Each row is a point on a landscape with many valleys, with its height.
From any point a ball rolls to the lowest of the 2 points nearest to it. It stops when none of these is lower. Distance is the straight distance between rows; heights are no part of it.
Q951: [157 137 94 119 94 97 153 182 151 90 143 97 104 90 169 152 100 73 104 136]  height 73.2
Q531: [110 113 127 65 112 141 102 128 146 128 132 119 114 120 110 130 72 120 154 170]  height 80.8
Q917: [123 128 152 145 150 136 154 92 122 148 108 143 122 132 112 126 81 126 98 135]  height 70.6
Q762: [95 138 100 119 111 128 114 115 130 117 143 112 152 123 141 110 123 131 142 150]  height 52.6
Q370: [130 155 151 162 161 119 129 114 108 115 133 131 122 157 83 152 142 152 98 72]  height 65.5
Q191: [141 104 119 97 129 122 125 83 152 153 122 143 113 107 98 131 107 115 143 126]  height 77.0
Q93: [148 139 132 173 176 87 153 112 123 167 117 144 144 147 119 151 165 133 132 128]  height 50.6
Q751: [164 127 121 145 99 135 134 181 119 125 132 150 110 122 169 123 154 139 133 156]  height 24.9
Q746: [126 119 149 132 172 157 130 116 135 130 107 128 108 128 134 113 172 139 140 115]  height 44.4
Q118: [120 101 111 126 137 129 154 124 130 146 118 144 152 136 126 131 127 118 164 113]  height 58.9
Q697: [134 142 148 145 115 119 139 119 93 131 155 121 125 153 116 162 158 170 111 93]  height 63.4
Q42: [102 109 161 179 163 112 86 116 181 129 93 127 128 131 100 160 128 87 70 91]  height 22.6
Q853: [127 139 175 116 134 175 129 164 112 117 109 121 126 125 118 137 148 148 145 115]  height 5.0
Q325: [140 121 177 143 171 161 139 146 137 154 109 144 128 121 109 131 178 123 132 95]  height 37.8
Q642: [142 157 123 136 126 92 134 162 138 106 149 134 146 124 173 118 159 97 170 173]  height 39.5
Q689: [121 131 131 125 124 153 152 94 121 126 136 122 121 142 89 102 61 139 109 114]  height 66.5
Q592: [176 161 149 156 137 134 152 125 113 144 142 135 120 147 126 156 152 167 105 118]  height 66.0
Q355: [108 101 126 95 123 121 118 91 138 144 130 134 155 173 106 142 126 109 90 102]  height 4.9
Q74: [125 149 147 143 142 113 146 160 91 131 161 153 121 101 132 124 149 124 172 128]  height 40.3
Q28: [112 162 132 127 128 128 114 104 104 151 122 98 138 96 108 162 116 164 117 119]  height 24.2
Q298: [128 135 121 113 135 135 128 77 157 145 139 138 134 167 124 139 108 120 82 125]  height 19.5
Q653: [114 111 157 136 119 105 117 106 126 142 99 125 166 164 100 160 141 127 98 117]  height 19.6
Q625: [120 141 142 139 159 147 135 114 120 103 121 147 108 169 107 144 117 145 128 101]  height 67.9
Q553: [84 88 130 164 162 84 95 118 135 120 89 105 151 144 87 136 99 93 75 72]  height 36.4
Q155: [126 129 130 138 84 126 139 182 100 131 169 109 141 106 155 131 170 141 142 121]  height 57.9
Q890: [124 92 128 106 118 140 150 108 110 137 118 117 137 155 100 133 75 136 119 105]  height 63.8
Q668: [152 166 100 153 89 123 115 113 140 139 159 131 136 119 140 134 160 156 111 141]  height 61.3
Q95: [135 97 129 113 95 111 122 122 91 122 109 143 126 144 133 111 132 146 125 134]  height 23.8
Q964: [115 117 120 147 172 134 130 95 132 120 90 137 118 159 104 101 77 135 104 137]  height 73.4
Q552: [129 81 108 127 127 144 119 125 133 143 75 149 114 124 101 102 108 144 157 136]  height 16.8
Q189: [178 135 91 106 89 92 141 145 156 118 158 120 115 91 164 148 118 86 124 134]  height 75.7
Q559: [124 118 147 162 140 136 115 155 105 143 86 148 136 159 117 129 162 162 89 121]  height 34.8
Q675: [111 124 161 172 156 113 102 131 150 135 84 136 135 145 89 172 145 124 97 114]  height 11.9
Q571: [130 133 122 153 118 126 142 164 128 116 140 137 111 105 184 116 135 114 156 179]  height 32.0
Q822: [108 147 115 140 95 138 119 148 109 128 149 96 148 98 159 111 151 153 128 143]  height 55.4
Q515: [100 116 139 97 152 114 121 108 119 117 104 138 129 155 114 135 90 113 148 150]  height 76.6
Q30: [137 139 139 115 136 124 125 165 93 107 170 129 92 115 182 108 172 122 124 129]  height 65.1
Q40: [146 131 120 99 103 151 115 159 133 112 113 134 139 103 101 131 128 125 178 108]  height 3.3
Q7: [118 155 154 140 153 110 139 112 99 154 159 145 125 95 113 141 144 128 142 113]  height 34.9
Q85: [106 140 167 129 137 145 123 129 130 130 109 127 138 125 142 122 143 126 139 171]  height 55.3
Q658: [153 133 164 136 124 107 134 121 119 128 124 156 107 133 124 159 148 139 159 152]  height 72.8
Q973: [142 138 93 112 138 141 139 141 139 117 152 100 114 97 176 102 132 119 142 128]  height 24.1
Q909: [181 138 113 109 108 108 142 136 139 133 157 147 125 96 153 114 144 102 139 121]  height 77.5
Q982: [148 132 125 157 165 89 126 153 108 155 135 159 148 154 126 126 188 135 140 133]  height 53.3
Q894: [118 83 103 94 114 115 163 114 123 152 134 119 149 136 132 138 86 115 157 122]  height 61.4
Q219: [126 175 100 127 147 154 134 150 132 120 131 119 171 149 141 123 120 127 134 122]  height 42.6
Q236: [104 113 109 140 156 116 145 84 115 153 102 97 148 114 95 121 84 138 117 102]  height 42.3
Q470: [104 105 113 112 163 143 109 106 139 112 132 128 89 142 150 122 147 134 155 135]  height 47.6
Q50: [126 86 99 98 104 149 140 121 143 94 128 93 129 166 123 97 100 145 149 123]  height 25.6
Q508: [138 147 132 144 172 111 157 77 142 135 131 134 131 124 128 112 139 118 144 126]  height 41.6
Q500: [111 151 154 150 131 110 100 123 111 169 106 119 144 95 86 179 136 149 101 121]  height 16.0
Q16: [117 135 151 134 136 109 137 120 97 113 136 160 111 115 138 100 116 116 161 152]  height 45.3
Q975: [145 150 148 150 115 101 141 149 81 133 184 110 139 134 134 132 183 158 129 117]  height 60.8
Q258: [136 143 144 153 109 150 125 111 139 139 130 149 132 103 98 98 167 140 119 107]  height 55.5
Q153: [121 83 105 99 90 113 118 103 153 124 154 148 105 134 133 108 120 108 139 150]  height 79.6
Q83: [70 96 146 147 152 125 88 114 164 119 94 116 140 148 82 140 111 98 92 104]  height 31.1
Q583: [116 158 120 147 148 138 130 133 123 135 108 113 168 151 113 155 130 149 122 113]  height 36.5
Q686: [135 98 85 93 94 140 132 158 144 90 126 87 130 143 149 128 97 130 165 137]  height 21.0
Q536: [119 145 122 99 129 145 123 123 131 143 119 96 163 117 113 168 123 138 139 115]  height 30.3
Q152: [150 145 101 111 121 136 138 101 132 120 141 129 120 159 146 125 81 136 101 147]  height 31.2
Q609: [110 87 148 135 113 153 110 138 102 137 84 137 117 135 125 118 153 163 115 134]  height 29.0
Q878: [133 170 122 115 111 148 108 161 114 149 122 141 152 124 148 127 118 135 104 157]  height 54.7
Q550: [153 146 129 123 146 122 160 99 144 120 137 111 127 106 166 108 131 110 158 150]  height 33.2
Q415: [102 120 143 179 141 103 82 127 140 122 87 93 161 122 92 127 138 115 49 76]  height 39.9
Q407: [121 124 152 132 110 145 119 95 146 129 97 121 137 108 82 101 131 144 116 114]  height 49.8
Q165: [136 146 172 136 150 103 122 124 104 173 127 157 130 96 81 160 144 129 116 101]  height 27.3
Q885: [146 110 100 113 99 144 116 154 115 132 99 149 121 96 112 103 107 140 162 132]  height 11.2
Q564: [151 139 75 101 115 134 122 140 134 99 148 114 100 133 155 119 72 128 124 147]  height 24.0
Q67: [145 116 142 106 74 153 141 146 124 81 146 129 114 160 142 108 114 128 124 123]  height 27.2
Q2: [155 100 113 111 92 133 149 124 147 122 166 163 91 119 141 112 117 107 134 117]  height 79.3
Q766: [135 163 112 132 93 132 102 139 140 132 146 112 139 89 136 147 157 151 149 145]  height 58.3
Q518: [136 115 77 107 129 130 136 155 154 86 154 105 90 122 176 100 97 94 136 142]  height 17.2
Q916: [143 155 141 172 180 106 135 98 147 149 110 133 148 129 105 133 145 123 101 113]  height 47.0
Q568: [81 111 96 92 136 150 105 114 157 124 153 104 123 133 149 110 124 118 146 153]  height 50.1
Q643: [85 87 113 160 162 98 133 86 138 135 89 94 158 148 90 134 86 117 103 107]  height 39.7
Q593: [160 124 146 127 130 92 131 87 140 144 95 157 125 114 105 139 134 127 146 142]  height 75.2
Q943: [117 138 144 120 123 134 108 119 112 153 121 144 126 125 144 137 129 141 101 161]  height 59.6
Q361: [77 101 109 124 165 134 127 107 121 135 124 132 122 162 117 118 68 127 130 157]  height 75.1
Q560: [129 162 156 132 143 131 135 147 138 141 137 121 157 108 154 124 166 109 160 172]  height 48.0
Q998: [139 133 107 152 143 111 155 151 110 137 137 156 164 159 132 133 149 126 159 110]  height 56.0
Q285: [148 147 118 105 114 122 115 171 132 92 167 118 77 102 185 128 138 97 111 139]  height 67.3
Q808: [140 130 93 103 89 166 124 165 143 107 133 109 118 101 135 145 100 134 163 123]  height 13.8
Q976: [146 175 109 121 120 138 133 182 110 109 134 127 150 130 164 118 106 123 134 150]  height 49.0
Q339: [135 129 176 128 121 167 136 161 114 153 142 142 121 119 134 130 167 138 121 120]  height 23.6
Q861: [98 122 136 92 126 141 122 119 141 88 131 110 125 146 129 112 78 117 165 174]  height 78.8
Q616: [148 114 119 123 85 125 138 159 100 118 139 142 131 149 166 109 140 139 115 132]  height 18.6
Q232: [134 120 129 104 101 150 137 113 137 106 144 125 136 150 117 104 127 125 127 103]  height 31.9
Q467: [117 114 130 129 100 144 120 115 141 146 151 150 104 104 134 126 164 134 138 129]  height 60.3
Q414: [127 100 92 100 135 125 122 87 160 149 134 147 103 112 117 90 93 115 140 162]  height 78.4
Q576: [123 128 122 122 114 152 113 130 126 119 163 125 78 118 169 124 153 145 119 138]  height 62.9
Q895: [127 144 112 126 118 99 143 191 141 81 163 97 96 96 189 137 141 65 94 138]  height 70.0
Q275: [150 134 143 127 139 139 133 143 114 100 127 156 95 157 138 150 130 143 159 131]  height 70.5
Q279: [115 120 158 146 125 122 103 112 131 134 78 93 157 106 79 106 142 133 82 89]  height 44.1

Where does a ball stop that starts at each point below?
Q909 => Q675
Q861 => Q518
Q762 => Q853
Q258 => Q675
Q943 => Q500
Q531 => Q518
Q118 => Q518
